Each row is a point on a tangle of strands that fork and nearly touch. The rows are in no order.
In the rows, 128 means zero.
Two points are linked if the straight distance between their rows is under 41.2. Some points are linked to none.
Bif: [100 121  88 104 110 146 100 132 120 149 115  98 188 150 119 120 155 122
 134 130 124]
nasag: [108 136 142 122 127 108 126 161 116 140 153 142 118 134 135 127 124 114
 118 110 133]
pove: [108 124 138 127 140 155 164 101 143 124  89 141 122 116 142 129  91 173
 112 121 137]
Pinef: [147  91 119 181 109 117 156  81 116 130 131 168 149 137 160 153  87 216
 127 122 126]
domup: [117 151 142  97 120 147 124 132 118 129 107 156  98  86  87  96 153  13
  98 137 174]
suz: [120 109  90 123  97 145 122 123 141 119 100 162 188 140 131 134 141 184
 129  97 149]
puvo: [ 88 128 139 129 121 139 137 131 106 145 100 118 143 138 115 129 109  70
 117 121 142]
Tikat: [147 117 177 184 167 156 135 108 152 138 119 140  66 106 137 187  86 191
 114 129 115]
zope: [174 113 116 145 111 119 134 110 156 143 199 104 127 152 177 133 136 188
 133 167  73]
todep: [137 142  88  93  72  76 126 130 141 122 148 105 172 177 155  88 160 130
 155 145  97]
fufaz: [158 162 163 135 177  83 123 148 138 117 167 136 100  95 126 131 106 139
 112 144 105]
mon: [116 146 146 125 140 103 128 161 123 133 160 150 106 125 126 130 122 116
 120 109 126]
ferir: [121 161 154 137 159  98 122 153 126 108 156 149  79 109 102 128 119 105
 117 122 125]
Veme: [164 140 108 111  80  90 144 137 159 139 178 119 120 153 160 103 154 166
 143 139  96]
Detu: [ 99 124  74  99 106 155  99 122 127 147 111 105 194 154 117 124 160 128
 134 128 130]
rog: [140  72  81 140 115 150 151 104 138 124 122 168 205 146 139 122 126 205
 142 103 123]
lom: [160 166 192 161 172  68 120 135 136 109 170 119  73  85 136 137  94 144
  89 174 109]
Debu: [149 152 175 139 171  91 135 139 143 119 168 132 103  94 121 141  86 137
 107 139  97]
nen: [155 131  93  99  56  80 128 141 145 126 159 115 155 183 159  95 150 157
 150 150  99]
nak: [100  99  77 110  90 147 115 105 146 128 105 154 209 149 136 143 146 159
 137  95 164]
Nem: [140 137  97  97  64  81 127 132 143 124 155 104 161 178 155  94 151 144
 154 143 102]
gubo: [117 139  82 102  92 139 121 127 125 155 129  96 186 153 113  95 181 101
 162 124 114]
Rik: [114 139 165 148 182 114 131 155 130 103 127 136  51  70  95 140  96  92
 127 115 118]
med: [169 154 174 122 162 107  86 174 100  84 149  93  74 121 129 111 138  34
  99 145 110]
nulo: [114 100 111 139 104 173 155 106 152 132  93 177 193 141 129 118 101 172
 158  85 146]
dibet: [129 135 166 136 169 124 149 140 152 133 151 128  96 107 118 145  76 127
 109 115 101]
vub: [ 82 133 120 120 128 168 129  91 119 138  59 120 156 136  95 141 112  94
 136 118 168]
matek: [ 88 134 150 133 123 124 138 144 113 137 133 132 112 132 121 134 110  81
 117 108 139]
zatav: [109 140 138 112 145  93 107 147 112 116 159 134 109 130 137 127 153  96
 125 129 140]
Boz: [175 149 167 122 158  91  87 180  97  88 154  87  60 127 130 119 139  50
 107 148 105]
riz: [104  95  88 121  87 149 123 106 149 133 101 171 208 151 136 137 134 162
 145  86 169]
toba: [123 133  91 100  74 115 118 128 137 132 144  89 179 173 139  94 151 134
 159 140 106]
pafa: [140 113 201 148 196 123 132 153 132 121 125 115  70  78 125 175  47 121
 124 123 125]
kava: [113 136 182 150 201 169 128 168 105 121 108 143  70  82 122 149  62  71
 139  89 153]
ket: [121 109 100  74  92 161 117 137 103 168 106 132 184 149  71 124 186  62
 141 107 161]
zozed: [ 87 129 145 129 120 128 137 137 106 140 118 125 132 136 120 131 109  71
 116 117 139]
funev: [106 121 114 104 109 104 118 139 113 140 144  93 156 136 143 107 160 113
 144 128 122]
gaz: [111 123 100 108 118 137 119 142 102 158 113 108 184 134 112 110 164  86
 137 124 126]
Mez: [148 119 198 169 158 125 136 133 152 134 144 116  80 102 122 178  69 153
 107 130  99]
dakap: [ 98 122 116 116 117 130 111 145 103 149 112 113 170 146 126 124 130 102
 120 128 132]
rivu: [123 139 177 158 171 115 100 150 119  93 118 125  26  83  88 118 111  69
  99 131 126]
Bopa: [185 139 147 136 149  80 119 126 166 123 184 109 111 108 161 139 145 169
 136 158  80]
tes: [141 115 170 182 169 154 142  93 145 137 117 152  71 100 148 185  90 199
 127 118 128]
Zuzu: [118  71 147 156 120 164 162  74 126 131 106 143 158 128 138 133  66 200
 160 107 133]
zuluk: [176 113 128 142 122 113 129 116 157 142 201 106 125 140 176 137 135 182
 133 159  74]
Movib: [124  85 120 144 118 168 166  90 141 125 102 167 190 142 134 118  85 187
 154 101 128]
Fulav: [ 77 125 142 135 138 166 128 108 117 137  55 124 132 105 108 146 109 124
 150  99 195]
Gusof: [104 126 120 105 125  99 118 139 108 135 142 106 148 128 143 109 166  96
 137 128 130]
nar: [111 140 134 110 156 101 107 137 109 113 148 130 115 126 136 117 166  74
 119 142 143]
zavit: [135 171  82  99  94  88 135 127 132 122 122 114 139 164 138  82 207  87
 138 158 109]
novig: [112 125 184 146 168 128  90 137 126  88 110 126  43  84  92 129 120  39
 105 131 137]
dib: [124 149  87 103  88 116 131 127 127 143 129  99 179 152 122  85 186  96
 168 129 110]
nufi: [150 165  89  91 104  57 112 133 154 110 160 116 108 191 153 114 177 123
 113 167  93]
Gure: [108 134 185 151 190 165 122 165 100 116 106 150  64  78 118 153  75  59
 145  91 157]
nusu: [ 92 137  75  88 120 172 142  82 120 159  64 168 191 148 102 133 146  94
 141  99 172]
kubo: [119 138  68  95  72 144 112 117 145 125 140  99 197 186 136 105 154 150
 154 144 114]
Sebor: [146  78  73 137 112 144 149 102 135 120 130 154 201 140 137 123 141 213
 136 106 120]
pume: [156 131 100 107  58  97 137 140 147 135 164 113 141 172 154  96 147 171
 147 147 100]
gevun: [121 139 135 113 139  88 109 154 123 125 164 131 105 129 139 128 155 119
 131 123 135]
kirup: [118  92 113 143 113 178 162 100 149 130  99 175 193 145 132 116  93 181
 160  93 137]
Busun: [102  76 141 143 132 200 158  88 140 135  94 144 179 121 130 122  75 187
 170  94 143]
nabu: [104 130 119 117 123 152 139 129  98 154  88 128 170 135  97 120 126  60
 123 123 138]
lige: [131 121 193 143 205 122 133 157 122 112 121 123  66  66 123 163  47 102
 131 119 127]
dibo: [133 121 115 123 128 144 145 118 126 126 109 153 148 131 151 129 109 191
  96 137 119]
Baral: [118 122  85 106  77 147 107 129 139 121 131 104 173 161 127 121 155 183
 134 133 128]
lat: [164 156  97 101  79  57 129 134 162 120 170 131 113 170 161 113 167 154
 131 150 100]
naki: [123 129 176 145 202 107 131 155 123 104 119 130  48  53 109 145  72  96
 125 127 118]
Vagaf: [176 145 155 124 156  86  88 177 106  91 155  80  56 134 130 124 147  61
 114 148 102]
Gata: [162 113  90 137 102 138 144  99 131 131 171 105 143 151 169 131 140 213
 120 173  91]
Beguv: [112 147 142 117 163 107 104 135 111 107 146 138 109 126 127 117 158  62
 113 142 143]
peme: [143 102 126 195 113 123 164  80 124 138 134 169 124 128 162 155  81 217
 129 116 124]
tivit: [126 133 188 151 163 123  85 143 119  87 119 113  37  92  91 117 117  41
  88 132 127]
Vobo: [150  91  70 133 104 144 149 100 135 112 136 137 192 139 136 122 152 219
 133 112 118]
gebu: [128 132 179 148 196  93 132 145 133 103 134 119  49  55 110 143  73 108
 111 142 114]
zif: [153 165 101  98 114  64 108 137 157 109 163 104  90 191 139 120 171 114
 114 165  92]
lusa: [109 120 190 146 177 133  91 144 120  90  99 140  42  70  98 140 112  39
 122 130 145]
vuzot: [152 122 186 186 152 143 133 120 153 139 138 130  75 114 128 182  77 178
 104 133  97]
Por: [157 132  77 115  62 145 136 127 140 118 148 116 164 176 136 110 155 207
 143 154 107]
Ripu: [106 119  68 101  80 151 108 106 145 117 128 113 197 160 129 133 163 173
 136 119 142]
Bab: [ 81 124 143 140 131 161 138 135 122 143  83 113  99 127 117 140 100 103
 123 109 165]
Vafef: [185 143 156 140 158  71 110 132 159 116 177 109 106 103 160 143 140 169
 127 166  87]
Mag: [ 91 114 164 143 160 170 131 151 104 143  93 122  81 107 125 154  95  70
 134  96 174]
Nozig: [146 140 206 171 160  79 137 134 143 116 161 117  65  69 123 160  80 143
  97 151 104]
Vige: [108 123  72  90 106 174 113 126 112 175  98 131 188 154  89 125 183  92
 137 113 145]
Dube: [159 103 119 152 124 134 119 112 129 142 177 122 126 143 175 160 128 205
 108 165  97]
bav: [ 77 121 149 137 153 170 123 115 102 141  55 132 127  95 111 143 103 120
 148  99 209]
zul: [ 83 137 111 111 133 170 133  80 123 139  60 130 168 135  93 142 118  94
 146 109 173]
ralud: [178 158 135 133 158  80  94 176 131 114 152  88  49 137 122 124 152 116
 118 154 107]
dum: [150  77 108 173 108 115 150  85 115 129 132 162 172 141 155 150  94 218
 130 125 125]
Naz: [158 105  85 136 109 136 143  94 123 124 158 112 154 140 164 135 141 223
 115 161 100]
Pegu: [184 127 133 143 126  93 128 114 169 130 199 108 120 130 172 138 141 175
 142 158  68]
Ris: [114 118 108 106  85 121 111 144 125 141 142  90 155 155 139 109 147 149
 140 130 119]
talan: [142 148 198 161 171  75 131 133 142 109 159 115  58  68 122 148  80 134
  90 161 112]
lidot: [125  73 150 166 117 156 162  73 122 135 111 145 143 125 144 142  68 205
 157 106 136]
neb: [142 112 117 128 131 138 140 108 123 129 128 149 145 133 160 141 111 197
  92 148 114]
Gon: [174 152 189 160 158  70 113 140 136 117 176 127 103  97 150 151 110 164
 109 163  97]
gulok: [103  96 109 138  94 187 154 104 154 143  97 178 196 150 130 121 101 167
 167  83 160]
rugi: [121 130 119 105 112 145 138 146  91 155 100 140 170 119  88 111 158  49
 129 119 145]
gepa: [113 125  91 103 118 154 115 138 105 167 103 120 190 139  99 118 164  85
 136 122 132]
fef: [144 149  87  89  81  53 124 129 146 112 154 120 140 178 165 100 170 133
 135 155 100]
nuzes: [141 116  92 114  92 149 129 139 132 132 137 114 146 142 140 114 149 203
 121 141 114]
kisa: [115 133 184 146 212 168 133 163 113 124 109 135  76  88 123 149  50  89
 130  94 151]
gogal: [116 130 136 102 105 163 155 133 100 147  85 139 144 103  72 113 134  26
 128 111 158]
zuzo: [120 145 112 103 145 107 118 132 121 120 138 106 115 127 140 100 195  74
 128 151 135]
buke: [123 158  97  96 109  79 130 119 138 112 143 102 126 159 152  94 185 103
 138 153 109]
dolop: [166 127  98 117  76 121 148 136 149 145 172 112 133 159 157  98 145 185
 139 151  90]
sim: [170 172 148 138 178  86  97 170 120 112 152 117  57 117 117 115 128 121
 105 155 118]
bisuv: [160 161 135 122 166  83 100 161 136 115 160 125  76 119 123 124 151 138
 125 143 120]
bozil: [ 91  92 139 139 131 203 149 106 144 149  85 148 179 107 122 122  88 171
 175  75 163]
kudir: [128 131  96 101  66 116 118 134 141 128 149  92 169 177 142  98 147 154
 151 143 108]
Tel: [183 151 154 132 154  80  92 185 107 103 155  82  46 134 128 123 143  81
 113 150 104]
Kovo: [114 140 123 106 155 103 110 135 115 116 146 117 115 128 142 110 180  75
 123 147 139]
Doluf: [118 103 102 133  99 157 145 112 148 127  94 179 196 143 131 124 116 175
 148  86 150]
Suzig: [113  82  80 124  84 155 131 113 151 133 111 170 208 152 138 132 143 177
 144  86 160]
tived: [121 118 102 107  79 132 111 145 132 137 140  96 154 156 134 112 147 170
 136 133 121]
kal: [ 84 125 172 147 168 190 119 129  79 146  70 138  98 104 117 144  82  70
 121 103 213]
Liga: [181 120 167 162 141  95 107 135 145 134 191 120 120 121 165 159 125 180
 128 152  81]
Dep: [ 88 139  97 100 132 177 141  78 121 148  59 145 176 140  88 134 129  86
 145 106 172]
Zikid: [115 131 109 106 120 159 133 139  97 162  88 135 178 137  86 118 146  61
 127 117 140]
boni: [113 126 187 151 183 130  99 155 113  92  98 144  33  66  98 138 105  55
 127 124 141]
kog: [154  84  94 157 112 116 140  86 111 122 145 140 168 134 163 151 123 226
 116 137 119]
zuda: [113 132 139  96 105 156 155 131 104 138  87 143 128  86  77 112 136  20
 125 115 163]
bip: [144 103 119 143 123 126 144  89 115 121 128 156 149 133 163 150 105 205
 100 141 120]
melom: [ 91 103 139 138 124 188 148 105 145 145  78 147 172 106 119 123  96 163
 176  72 171]
dozu: [109 125 105 105 112 116 120 137 110 144 132  94 171 133 131 102 167 100
 146 127 121]
nol: [ 92 118 134 136 117 169 146 102 144 134  72 145 162 109 118 128 104 156
 166  76 173]
rez: [151  96  93 133 120 133 142  99 117 118 130 138 167 128 157 137 129 216
 108 141 114]
Meda: [152 127  72 117  73 153 139 115 138 110 143 119 170 161 133 116 161 217
 137 137 115]
mider: [ 99 127 136 123 116 114 123 157 107 144 136 130 136 142 135 126 121 107
 116 117 137]
soz: [ 78 132 136 136 124 161 136 117 126 135  64 121 120 123 112 140 106 128
 132 109 174]
Muna: [125 130 187 144 212 127 132 163 113 107 113 135  59  60 118 153  54  88
 136 113 129]
Samu: [117 128 171 144 196 117 133 159 126 105 120 135  52  61 105 145  82  90
 133 114 119]
Mabav: [167 151 102 108  80  71 139 134 163 129 176 129 115 160 161 108 161 161
 140 143  97]
Taku: [139 115 142 198 140 140 160  77 143 136 131 164  93 108 164 171  86 212
 127 113 118]
Vezar: [178 112 152 174 132 111 103 132 145 140 196 120 115 134 170 161 126 193
 130 154  77]
nokoz: [134 151  82  94  81  70 128 128 137 118 140 111 168 172 157  86 172 118
 151 148  96]
razab: [163 157 183 133 158 108  86 166  97  84 149  97  61 120 119 110 126  37
  89 139 114]
ruf: [ 93 113 174 142 165 180 122 144  91 142  90 129  86 103 127 155  86  54
 132  97 187]
Botu: [100 119 103 110 114 137 104 141 110 150 109 105 182 148 121 121 142 113
 128 130 131]
sipu: [105 133  80  91 118 180 130 112 109 165  69 157 183 154  83 133 156  82
 130 112 162]
zot: [110 142 145  81 102 146 127 129 113 128  95 153 100  80  73 100 146   9
 105 131 186]
dava: [ 77 129 133 133 127 162 129 100 123 133  59 121 137 119 103 145 110 119
 146 106 184]
Git: [123 109  97 129 100 147 136 120 141 119  95 172 190 139 131 129 128 182
 135  94 146]
kip: [ 96 137  77  89 120 179 137  95 113 161  64 165 184 152  91 133 152  88
 136 106 171]
vudar: [174 108 133 170 120 120 113 119 149 140 200 112 115 145 175 157 133 198
 133 160  78]
Tima: [153 120  85 119  87 151 140 127 134 129 147 111 149 147 143 110 151 210
 126 150 104]
Kikav: [138 160  72  94  87  70 130 131 135 118 131 117 164 171 153  84 188 110
 146 153  95]
kapud: [106 126  77  82 107 180 124 117 108 171  75 156 182 160  81 133 171  83
 128 110 166]
niseb: [106 118  74  79 100 179 118 121 109 177  88 145 185 159  83 131 183  87
 130 110 160]
Disas: [187 132 146 145 135  80 120 118 169 123 192 108 113 120 169 142 144 175
 139 160  72]
Bep: [ 89 130 125 124 128 164 137 111 109 146  71 113 153 137  96 130 108  71
 125 124 150]
Nufo: [132  72  90 143 115 162 156 105 140 130 115 178 206 153 136 120 108 196
 150 101 128]
lila: [117 154 100  98 114  89 131 119 129 119 140  97 130 147 147  93 188  96
 141 148 115]
Lugi: [ 93 112 117 132  93 169 143  96 153 140  86 166 189 139 122 132 104 148
 167  78 174]
Nulit: [154 107 123 151 129 133 124 105 123 136 160 141 130 141 171 163 115 207
  95 158 107]
lebo: [169 115 100 139 101 130 146 105 146 140 186 104 135 156 175 125 137 199
 129 177  77]
mefe: [163 129  85 117  69 142 143 131 140 129 156 111 151 166 146 103 149 205
 138 160  96]
Vosir: [ 79 130 164 147 169 184 122 125  83 144  63 142 106  99 114 142  86  95
 128 104 217]
dekas: [142 112 129 197 122 130 164  79 131 137 137 171 112 122 166 164  84 214
 125 116 122]
parag: [139 128 101 105  62 113 125 140 140 133 155  98 151 171 144 100 146 167
 150 142 108]
zalaz: [125 110 109  67  88 146 118 137 104 157 115 125 185 138  70 120 192  54
 147 109 164]
mezo: [ 85 127 161 134 137 129 137 130 118 120 130 132  94 108 115 143 114  54
 125 108 143]
zotu: [111 140 125 109 140 116 127 139  97 130 128 135 140 108 127 104 175  56
 120 141 146]
luk: [125 123 127 127 131 144 157 103 131 123 103 153 140 129 148 132  97 184
  98 132 123]
gub: [118 155 150 129 149 100 127 158 124 120 160 151  95 117 116 130 121 109
 120 114 127]
fupud: [105 132 122 106 138 105 125 138 102 132 136 120 147 117 138 108 172  76
 130 136 137]
nim: [ 95 144 155 128 151 112 121 128 114 106 145 145 102 117 115 127 134  55
 113 131 143]
tila: [118 126 102  91 107 175 130 133 101 165  80 149 177 151  68 126 155  57
 130 111 160]
mut: [ 94 134 136 133 136 159 152 135 139 142  93 130 102 127 126 130  95 142
 109 115 141]
kepu: [110 155 158 141 157 106 127 148 129 107 149 146  72 102  96 132 113  93
 120 113 127]
nid: [154 102  86 130 113 139 141 100 121 121 143 121 161 132 155 132 142 221
 112 150 108]
vopim: [172 176 155 146 185  85 106 167 116 115 154 112  51 106 121 109 111 115
  92 161 113]
ligod: [120 128 126  96 101 168 147 136  99 152  81 142 160 125  64 117 138  35
 130 109 159]
muved: [120 134  69  96  67 150 111 112 149 114 140 105 193 184 132 118 157 172
 146 140 127]
mef: [ 93 129 128 124 124 149 137 124 102 148  88 120 159 138 105 126 111  66
 119 126 140]
sute: [182 142 183 164 154  72 107 140 140 117 180 121 107 102 162 153 122 174
 119 163  90]
lezit: [123  80  82 135  94 159 141 115 150 133 113 178 206 152 137 123 135 189
 147  89 147]
gaf: [168 131 107 116  85 107 148 136 157 145 179 115 123 148 162 102 147 176
 141 144  90]
gib: [150 118  68 124  82 152 142 109 139 107 141 127 179 151 132 119 163 219
 135 124 119]
Digir: [139 113 158 187 155 149 151  82 143 136 122 158  79 101 156 178  91 206
 128 114 127]
Tobo: [155 108  68 129  96 146 147 100 134 109 142 125 181 143 137 121 159 224
 132 127 114]
dotu: [ 87 136  89  94 126 175 145  72 123 153  62 159 186 140  97 133 133  90
 152  97 177]
Fazuk: [144 111 202 155 179 117 137 146 144 127 133 112  73  82 121 178  58 134
 117 126 114]
fiko: [ 98 120 182 146 173 177 122 153  94 133  98 140  77  93 125 157  84  48
 137  90 178]
tofi: [118 133 184 148 205 138 130 168 110 106 109 142  57  63 115 149  69  78
 142 105 133]
pevi: [118 144 124 105 136 124 126 140  99 133 121 144 133 104 118  99 180  47
 115 144 154]
filut: [142 152 179 156 161 108  94 155 109  92 137 111  33 105  93 108 114  63
  85 133 122]
Depes: [140 162 103  97 121  73 114 126 152 107 159 100  92 180 143 114 176 108
 122 159 102]
zosig: [126  78  86 138 104 167 151 113 148 134 111 181 206 153 137 120 119 189
 152  95 138]
kufa: [132 157  89  91  95  62 128 122 141 111 147 112 136 173 159  97 176 116
 134 155 101]
kemul: [138 169  75  98  84  81 133 132 129 124 120 120 159 168 138  81 207  95
 148 152 105]
mer: [ 79 125 157 143 164 176 122 124  92 143  59 135 113  97 117 142  96 107
 136 103 212]
lasuz: [ 87 114 158 142 150 157 139 150 119 140 104 121  79 110 122 151  99  74
 134  96 158]
meb: [187 154 144 133 155  77  96 185 119 113 156  81  43 133 126 124 143  97
 114 153 101]
moda: [112 112  84 113  92 146 110 122 138 120 107 142 188 146 128 138 153 180
 127 106 150]
dafa: [ 95 121  70  98 106 154 100 112 134 137 106 119 201 152 122 136 157 140
 129 122 143]
tib: [113 143 107 100 126  99 128 127 121 123 138  98 132 130 142  95 193  88
 139 143 128]
Vubo: [ 97 119 127 137 105 167 148  99 150 131  78 156 174 124 119 128 103 158
 164  78 168]
dadu: [152  79 100 162 114 115 146  87 113 122 137 152 174 138 157 149 107 221
 123 128 121]
Lutef: [133  75 114 150 119 155 160  87 132 124 109 168 191 148 139 125  82 194
 151 111 123]
diba: [150  89  91 135 120 133 146  98 122 116 123 149 184 131 148 131 128 212
 119 123 116]
Nunod: [171 163 139 131 170  82  94 171 129 113 153 111  61 126 119 122 145 125
 116 152 118]
kel: [155 163  93  93  92  52 117 131 157 111 166 124 107 183 158 117 172 139
 120 159 100]
Mupat: [ 83 129 140 139 138 167 142 129 126 140  70 120 101 116 121 137 102 130
 127 107 170]
nakid: [176 176 162 150 188  81 110 162 120 118 160 105  48 102 131 111 101 113
  83 168 111]
pabe: [121 147 129 104 126 132 127 140 100 133 115 152 127  98 104  97 174  36
 110 143 164]
Kon: [110 135 153 134 158 140 153 152 146 138 136 129  87 113 117 139  85 113
 115 101 115]
Sur: [113 129 101 105 113 127 123 139 107 151 124 100 177 128 116 101 177  89
 148 124 122]
dulan: [147 119 187 169 152 139 133 118 154 137 141 126  83 119 125 178  77 167
 102 133 102]
kezop: [137 151 139 117 152  87 112 159 129 123 167 142  96 120 130 128 145 129
 128 124 128]
buz: [148  79  96 144 121 132 150  94 122 118 120 159 191 136 147 131 114 209
 127 118 117]
Vam: [151 159 139 120 162  85 110 161 134 120 165 136  90 113 127 126 144 139
 127 132 121]
vef: [151 125 179 199 162 149 135 117 153 140 129 135  69 110 133 181  81 190
 108 133  95]
tar: [116 130 179 155 177 119 102 152 119  93 111 132  27  73  89 127 111  65
 112 127 130]
Ropal: [134 163  95  98 124  84 122 127 147 110 147  98 103 177 145  99 188  89
 121 162 103]
lir: [104 131 190 150 180 171 119 158  95 120 105 150  69  82 121 157  81  47
 143  89 170]
buvin: [165 105 126 157 123 131 115 116 138 144 189 117 120 145 175 159 129 203
 117 164  88]
tabug: [173 168 148 135 181  77 107 159 136 115 159 119  79 101 128 120 126 141
 111 161 110]
Zibo: [110 146 161 145 167 111 135 150 135 107 140 140  63  85  94 137 103  94
 124 110 121]
papo: [161 152 116 108 141 111 117 160 146 105 152  79  85 155 129 104 190  41
 118 151  90]
filis: [147 154 186 146 157 114  87 153 105  84 141 103  49 113 103 110 118  43
  82 133 120]
Falat: [150 131 211 181 154  91 142 140 145 124 156 120  67  73 125 169  77 151
 103 140  99]
guz: [108 134 144  86 102 152 143 129 111 131  89 148 109  75  74 106 140  12
 120 121 177]
Kezi: [114 137 187 151 197 148 122 168 103 105 104 152  54  65 113 149  76  64
 146 101 143]
nive: [133 148 175 157 170 109 101 154 114  95 130 117  26  93  89 112 110  73
  89 133 122]
pur: [ 85 119 162 140 145 139 138 141 120 126 122 128  80 104 114 152 108  62
 133  98 147]
Buka: [117 131 117  97 107 176 141 132 102 159  76 144 169 141  65 122 143  47
 130 108 158]
mifo: [ 99 132 135 129 139 160 156 120 143 133  87 134 110 120 134 127  93 159
 109 116 140]
Dakiz: [143  72 104 153 119 137 155  88 124 124 120 165 194 148 143 131  91 204
 141 116 120]
Doga: [111 125  81  98 116 167 116 133 108 170  94 130 190 148  91 123 169  86
 133 118 139]
suba: [ 96 113  70 102  99 148 104 103 140 129 103 138 206 148 130 143 152 150
 132 108 157]
povop: [189 164 137 135 170  72 108 151 158 119 159  91  73 110 144 127 143 154
 116 178  92]
zupe: [186 155 151 139 167  69 108 137 161 114 165  97  90 102 156 136 142 166
 120 179  91]
tosam: [ 91 131 144 136 137 155 150 146 136 145 107 125  93 129 122 134  93 119
 113 106 140]
bikur: [ 93 101 112 132  87 184 146  98 153 149  92 171 197 150 129 128 101 155
 170  81 174]
rugep: [184 128 172 169 142  80 106 136 146 124 189 117 110 112 168 157 131 182
 132 158  81]
riso: [115 125  74 101  72 154 109 113 146 113 134 110 188 167 129 125 161 182
 139 130 134]
Futi: [119 115 139 131 134 146 164  87 136 119 100 147 134 119 150 134  88 184
 110 123 130]
ziz: [116 150 138 101 122 138 133 134 108 128 110 157 115  88  93 100 160  23
 103 138 168]
mit: [118 118 100  82 101 173 123 137 101 167  89 145 181 155  70 129 169  61
 131 109 161]
zav: [ 98 134 150 139 142 139 149 154 136 139 128 132  87 121 119 137  95 104
 119  99 130]
Nepa: [142 145 167 135 167 108 141 141 147 127 164 136 106 103 120 142  83 133
 107 125  97]
doza: [167 161 193 161 165  67 116 138 136 112 173 123  90  91 143 145 103 156
  99 171 105]
zorot: [134 137 190 155 185  82 132 135 139 108 145 114  49  59 116 148  73 121
  98 154 112]
Seta: [ 96  86 138 141 131 204 154  98 143 142  91 147 181 115 126 119  84 179
 172  85 152]
voze: [ 96 141 152 132 133 111 134 149 118 126 148 144 103 126 120 134 115  87
 120 107 136]
mulo: [113 135 178 141 165 131  93 127 129  88 122 127  61  95  93 122 126  31
  97 136 135]
vemav: [182 165 140 132 178  76 105 158 147 119 158 102  75 107 137 124 140 150
 116 169 102]
bokiv: [143 118 196 156 166 116 138 135 151 128 146 114  83  94 118 172  66 140
 110 129 102]
lebu: [129 144  85  94  73 138 126 123 121 158 128 110 184 160  96  97 200  84
 171 119 127]
kolo: [ 83 129 127 125 128 166 133 101 113 140  63 112 147 134  98 138 108  83
 130 122 164]
Zopam: [122 146  74  99  80 144 122 126 130 157 130 103 192 165 110  93 185 101
 168 123 113]
Misar: [ 83 117 153 140 134 157 140 139 117 144  97 114  93 121 119 146  99  81
 128 103 159]
lefe: [112 121 114 104  92 107 114 143 122 140 149  91 150 146 142 107 152 133
 143 126 119]
ridub: [156 101  98 157 112 128 130  95 120 131 168 122 138 140 176 159 134 225
 109 162 109]
leluv: [110  70 147 147 130 183 158  80 130 131 100 140 169 122 133 128  69 194
 165 102 138]
dod: [106 148 149 122 159 113 110 130 113 104 144 144 106 120 118 119 147  53
 107 142 143]
Tose: [132 161  96 100 127  98 126 129 143 113 140  97 103 165 144  93 197  80
 123 162 109]
vip: [158 162 172 124 164 133  88 160 116  91 139 108  85 109 112 101 135  11
  85 136 120]
Nezen: [120 141  88 101  88 115 123 125 133 137 136  90 181 160 132  87 166 112
 162 134 104]
ninob: [123 128 163 134 173 136 152 142 153 134 138 122  90 106 118 149  73 123
 113 110 108]
seb: [148 109 125 155 124 128 137  92 119 128 143 156 131 137 167 165 106 206
  94 146 117]
Pogi: [156 167 181 155 183  73 121 138 133 110 164 113  60  85 127 127  88 130
  82 173 112]
Keli: [159 128  94 115  70 131 143 137 142 139 162 110 142 163 149 100 146 192
 138 153  97]
Dade: [135 168  89 101 108  97 133 132 136 120 127 106 118 165 138  85 207  76
 127 163 113]
porot: [ 88 138 158 131 143 121 129 126 117 110 138 140  98 111 110 135 125  52
 118 120 141]
rinur: [150 146  95  95  72  59 130 132 151 118 163 120 132 174 163 104 164 144
 139 149 103]
Kevu: [107 113  77 108  87 148 103 116 141 120 114 125 192 151 127 138 157 175
 130 115 147]
bok: [127 130  96  85  76 143 122 126 115 160 126 110 181 149  84 107 205  73
 164 112 142]
nus: [154  95  95 152 114 125 135  91 113 125 155 129 150 134 170 155 131 226
 110 153 113]
Zipi: [132  82 145 177 112 143 167  73 122 139 119 152 128 123 150 148  72 209
 149 109 135]
sev: [130 139  70  95  69 129 111 128 146 128 143 102 197 192 140  99 153 145
 161 150 105]
Filiz: [131 120  93 112  78 146 117 140 134 130 137 106 155 153 132 115 151 193
 130 138 120]
sepun: [166 166 156 134 181  79 114 152 136 115 164 129  92  97 130 126 119 144
 112 154 108]
koge: [ 94 126 134 122 117 119 122 148 102 145 122 123 150 144 129 126 121  96
 117 122 137]

A fork is a point with three links. Follow the links from the first point to the second and name the forks in between, in order.
nabu; sipu | mef
Baral; dozu | Filiz, funev
Mag; Mupat | lasuz
Kevu; funev | riso, Filiz

A fork is a point with three links, a tip a point with one. Leave the first point through the second and follow the links. Name the first fork or tip that comes.
kapud; niseb | funev
moda; suz | nulo
Mez; bokiv | Gure
sipu; kip | mef
med; Boz | Nunod
soz; Mupat | lasuz
lat; Mabav | mefe
lasuz; pur | nar
Nezen; dib | bok

Follow the links from the first point to the second, and from the first to the third. Name the last point that the two ways share.
dolop; Nufo; kubo | mefe
Sur; Tima; zot | funev
Zikid; nusu; matek | mef
Dakiz; Kevu; Vubo | nulo
vopim; Boz; gevun | Nunod
lasuz; zuzo; kezop | nar
Mupat; Kezi; porot | lasuz
sev; funev; mefe | Filiz
lila; nim; kezop | nar
Bab; fiko; dod | lasuz

Name the points in between on the shortest way along the links from the first point to the second, in order.
tofi; kisa | Kezi, Gure, kava
fef; gaf | rinur, lat, Mabav, Veme
Nepa; pove | dibet, ninob, Kon, zav, tosam, mut, mifo
mef; voze | puvo, zozed, matek
zot; gogal | guz, zuda
